The views of a scene show one set of named points, each view turned or mirrored, shifted and resized as a whole, with a little noise and some points left out.

Scene 1
View 1
<213>: [  3 -17 -17 -32  -5 -13  -2  -5   1 -13 -16  -5   6 -10  -3  -7  -7   8
  15   5   1  -7  -2  -4  -6]
<118>: [  8 -19 -14 -41 -10  -2 -14  -5 -22   1 -18  -8  -5 -12   2 -14   1  -4
  10   8 -13   6  17 -15 -19]
<215>: [  5   3  -7 -20   8 -17 -16  -2   3 -10 -17   1  11  -9 -10   0  22   0
   5   9   3   5  -2   5   5]
<180>: [  2   7   5  -9   3 -12 -11   6  -1   5  -6   6  -8 -19   4  -7  34  -9
  -1  -1  -3  -2   9   5  16]
<196>: [ 13  -4 -13 -19   9  -9   0   2   5  -1   0 -11  -1 -22 -13   0  26  -3
  -7 -12  -7  -1   1  19   4]
<88>: [ 11 -14 -11 -27  -1 -10  -8  -3 -10  -4 -18  -7   5  -8  -3  -5   8   4
   2   2  -4   5  -1   3  -4]
<251>: [  3   3   4 -10   3 -21 -14  -4  -9  -6 -31   8  15   4   7  -2  20   8
   3  13   5   8 -10   5  16]
<117>: [ -2  15  13  -1   4 -18 -18  10   1   1 -13  16  -7 -12   7 -11  35  -5
  -1   3   2  -1  -1  -1  26]
<98>: [  5 -12  -5 -29  -7 -10 -12  -6 -19   0 -26  -2   4  -4   8 -10   5   4
   7   9  -4   6   4  -5  -3]
<27>: [  6 -12   1 -21 -11  -4  -3   5 -15   8  -9  -1 -16 -18  12 -15  14  -2
  -1  -6 -12  -6  10  -5   5]
<75>: [ 11 -16 -17 -28  -1  -5   5   4   6  -2   6 -13 -13 -27 -11  -6   8  -1
   1 -15 -10 -10   5   8  -3]
<76>: [  9 -11 -17 -34   2  -8 -10   1   3  -7  -4  -8  -3 -21 -15  -7   9  -4
   4  -2  -8   0   7  -2  -9]
<179>: [ 20 -16  -9 -21   3  -5   1  -1 -15   9 -11 -17  -2 -15  -2  -1  21   4
 -11 -12 -13   4   2  19   2]
<168>: [ 13  -5  -8 -19   5 -13 -14   8  -1  -4  -8  -2  -2 -11 -11  -9  14   3
  -5  -6  -6   7  -9   0   5]
<145>: [  1   9  -4 -23   9 -14 -24  -2  -1  -4 -18   5   8 -14  -9  -2  35 -12
   6  16   0  10  14   3   2]
<131>: [ 11 -11  -6 -23  -1 -11 -11  -1 -15   1 -20  -4   1  -7   3  -8  13   2
   0   2  -6   7   2   1   1]
View 2
<117>: [ -3  25   9   2  14  10  -6   7  -3 -18  -2   8   2   0  -3  -8  10 -22
   7   5   6   3   1  11 -13]
<76>: [-9 -4  1  2 -7  4 -9 -2  2 -3  3 -6  7  6  6 -3  6 -2 12  2 -1 -2 -2  1
  9]
<168>: [ -6   6   7   1  -2   8  -3  -4   2 -10   5   2   4   0   6   0  14  -9
   7  -2   2  -1  -2  -3   0]
<145>: [ -6  17   9  18   3  15  -3   3   0 -14   1   3  14  10   2 -12   8  -5
  11  12   2   2   3   8  -1]
<180>: [ -9  19   6   1   5   9  -9   7  -3 -10   0   6   8   4   0 -10   6 -19
  11   5   3   0   1   7 -10]
<75>: [-14  -3  -3  -9 -11   1 -14   1   0   1   2  -5   7   5  11  -2   4 -10
  16  -3  -2  -7  -3  -2   3]
<251>: [  5  21   8   3  10  10   1  -9   8 -14   3  11   0  -1  -2  -4   9  -7
   5  15  13   6   6  -5  -5]
<118>: [ -9 -11   1   5  -7  -2  -6  -6   3   4   9  -6   7   6 -12  -4   1  -6
  -1  10  -1   2  -1  -2   9]
<213>: [  0  -3  -3  -6  -1  -2 -10 -10  10  -5  -1  -4  -1   4   1   1   2   1
  11  10   7   3   1  -5  11]
<215>: [  0  13   6   6   4  12  -4  -5   5 -15  -1   4   4   4   6  -4  10  -2
  12  10   7   2   4   1   3]
<88>: [-4  2  4  0 -4  5 -4 -8  8 -3  6  1  5  4  0 -3  6 -4  7  9  5  0  3 -7
  5]
<179>: [-14   8   4  -2 -13   7  -3  -5   5   6  12   6  12   5   6  -7   6 -13
  10   4   1  -7   3 -12  -6]
View 3
<88>: [  1   4   9   3  -2   9   8  -3   3   2   3  -4   2  -3  11   3   6  -1
  14  -8 -13   2   1   2   5]
<131>: [ 2  3  7  4 -3  3  7 -3  3  7  7 -5  1 -7 14 -1 -1 -2 19 -8 -7  2  0  2
  5]
<118>: [  7  11   6   1   3   4  14  -9   9   0   6 -11   4   0  17 -12  -6  -9
  19   5  -7  11  -1  -4  -7]
<179>: [ -2   0  15   3   6  11  13   3  -2   3   3  -1  -6  -7   4  11   6   4
  16  -7 -11   2  -4  11   5]
<180>: [  8  -2  10   1 -11  -2  -2  16  -1  10  -1   3  -6  -7   4 -10  -1   7
   7 -10  -4  -7  -7   6  14]
<168>: [  1   2   5   2  -7  11   0   3   2   3  -2  -1   2  -1  15   4   4  -1
   9 -16 -10  -6  -2   1   8]
<98>: [  5   5   6   3  -4  -1   8  -9   8   6  10  -8   6 -10  16  -7  -2  -3
  22  -4  -7   5   3  -1   4]
<75>: [  3   6  14  -6   3  17   9   8   1 -11 -11  -4   5   6   1  -2  11   4
   6  -4 -13   3   1   5   4]
<215>: [  5  -1   2   6 -23   0  -1   1   3   9   5   0  -1  -2  11   2   6   0
   7 -11 -13   0   4  -2   9]
<145>: [ 10  -3   4   9 -22  -6   0  10  -1  14   5   3 -13   0   9  -3  -2  -1
   0  -4  -9  -1  -6   1   4]
<251>: [  1  -3   2   8 -21  -6  -4  -4   5  18  12  -1   2 -16  15   0   2   3
  19 -17  -7  -4   5  -1  17]
<27>: [  4   6  13  -5   8   4   7   6   3   1  -1  -6   3  -8   8 -16  -4   3
  17  -6  -1  -2  -6   7   8]
<196>: [  2   0  12   1  -6  12   6  10  -3   0  -4   1  -6   1   0   8  11   6
   3  -9 -15  -1  -1   7   7]
View 4
<145>: [  0  -2  -5  -6  17   2  -5  24 -26   1  -8   7  -2   6 -16   0  13  16
  -5  -2   8  -2   6   3 -10]
<179>: [-10 -14   8  -2  -7  14  -9  17  -7   0  -2  -4   5   6 -13   6  -3  -3
  -3  -3   1   5  -6   2   9]
<215>: [ -2   3   6  -4   6   0   2  19 -21   7 -10  -2  11   8  -9   2   9  11
   3  -4   4  -3   6   9 -13]
<131>: [  0  -2   5   3   4   0  -2  11 -10   4   0  -2   8  13 -11   3   0  -1
   7   0   6   3   2   5   3]
<168>: [ -1   0  12   0   0   1   0  20 -18   1  -4  -3   3  11  -7  15   4  -1
   4 -11   1   0   0   7  -2]
<213>: [ -2   3   8  -4  -2  -5  14  -2 -13   7  -7 -11  18  14   4   1   2  -4
  11   3   5  -2  -1   0  -5]
<118>: [  5  -1  -5   5   9  -4   2  -6 -13  -4   6  -5   6  23   0   3  -4  -9
  10  13  14  -1  -5  -9   6]
<27>: [  0   0   1  -4   4   0   1   5  -7   1   3   5  -4   9 -10   3   4 -15
   5 -10   2  10  -1  -7  16]
<76>: [ -4  -7   3  -5   0   5   6   3 -20  -4  -4 -10   5  14   4  11  -1  -5
   3   3   5  -4  -9  -6  -2]
<251>: [  2   7  11   3   5  -6  -2  21  -9  16  -5   3  17  10 -19  -6   9  11
   8  -8   3   3  16  18  -6]
<196>: [-11 -12   7 -10  -5  14  -1  21 -17   0 -13  -4   2   1  -7   9   5   2
  -6  -8  -1   0  -6   1  -3]
<180>: [ -1   1   2 -10  10   2   1  22 -16   3  -7  11  -7   1 -17   1  16   2
  -1 -16   0   9   5   2   3]
<75>: [-10  -9   7 -13  -7   9  10   6 -16  -2 -10  -7  -1   5   4  12   2 -12
  -1  -7  -2   2 -13  -9   3]
<117>: [  5  10   7  -7  14  -5   0  27 -17   8  -7  15  -6   2 -21   1  20   5
   2 -24  -2  10  14   9   0]
<98>: [  4   3   2   5   6  -4   0   3  -8   6   3  -3  12  18 -11  -3   0  -3
  11   4  10   3   6   2   4]
<88>: [ -2  -3   8   2  -2   1   0   9 -11   5  -3  -8  13  14  -6   4   0  -1
   6   2   5  -1   0   5  -1]
View 5
<117>: [ 11 -14  11 -13   3   1 -32   6   1  -3   0  13  -8 -11   1  -9  -5 -18
  -5  -6  27  -4  -6 -23 -13]
<213>: [  1  19 -17   8   7  20 -10  13  10  -8  -4  -3   9 -12  10 -18   8   2
   3  -2   2  15  17   7   6]
<168>: [ 15   8   0   1   4  14  -4   5   7  -7  -2   6   1  -8   1 -11  -7   3
   0 -11  17  16  10 -21   0]
<145>: [ -8   3  10 -12   1  -5 -14  -8  -8  -1   4   9  -3  -1  -3  -6 -14   1
 -10  14  21   9   1 -12  -9]
<75>: [  9   4 -14   1   5   4  -1  -8  16 -10 -17  -2   6  -7  20 -12 -14   0
   0 -17   5  26  30 -11   5]
<196>: [  8   1  -5  -3  -8   0   2 -12   9  -8 -15   7  -3  -9   4 -13 -20   3
  -3  -8  17  20  17 -14   2]
<88>: [  7  16  -4   1   3  14  -1   6   9  -4  -1   1   0  -7   3 -16   1   8
   4  -3   3  12   7  -2   2]
<98>: [  2  16   0  -3  11  14  -8  12  12   1   4  -1  -2   0   6 -15  10   5
   6  -2  -6   4   0   1  -1]
<179>: [ 11   4   1  -6  -6   1  12 -10  18  -1 -13   4  -9  -3   6 -16 -13  10
   6 -16   0  11   7 -10   4]
<27>: [ 12  -2   1 -11  15   2 -13   3  20   1  -5  -3  -4   3  22 -12  -1  -6
   6 -20  -6   6   9 -12  -2]
<76>: [  0  14  -9   0  12   7  -4  -2   7  -7  -4  -4   9  -3  14 -11  -9   6
  -3  -2   7  25  24  -9   2]
<180>: [  6 -12   6 -13   3  -5 -21  -3   4  -2  -6   8  -7  -4   8 -10 -12 -12
  -4  -8  18   3   2 -18  -8]
<131>: [  7  11   1  -4   5  11  -4   6  10  -1   0   2  -5  -2   5 -14   2   6
   5  -5   1   6   2  -7   0]
<118>: [ -4  22  -2  -5  24  11  -3   7  12   1   9 -12   5  11  18  -9   7  12
   5  -3 -18  15  13   0   1]
<215>: [  2  11   0   1  -3  10 -12   4  -2  -6  -2   9   1 -11  -6 -12  -4   0
  -6   7  21  10   4  -7  -1]
<251>: [  9   7   6  -1  -7  15 -16  15   2  -3   2  13  -9 -15 -13 -18   8  -3
   3   3  17  -6 -14  -5  -5]

Which points are out of place in each view (at most two, in the order of its rows)? Write none if all are in place.
view 1 => <145>
view 2 => <118>
view 3 => <88>
view 4 => <76>
view 5 => none
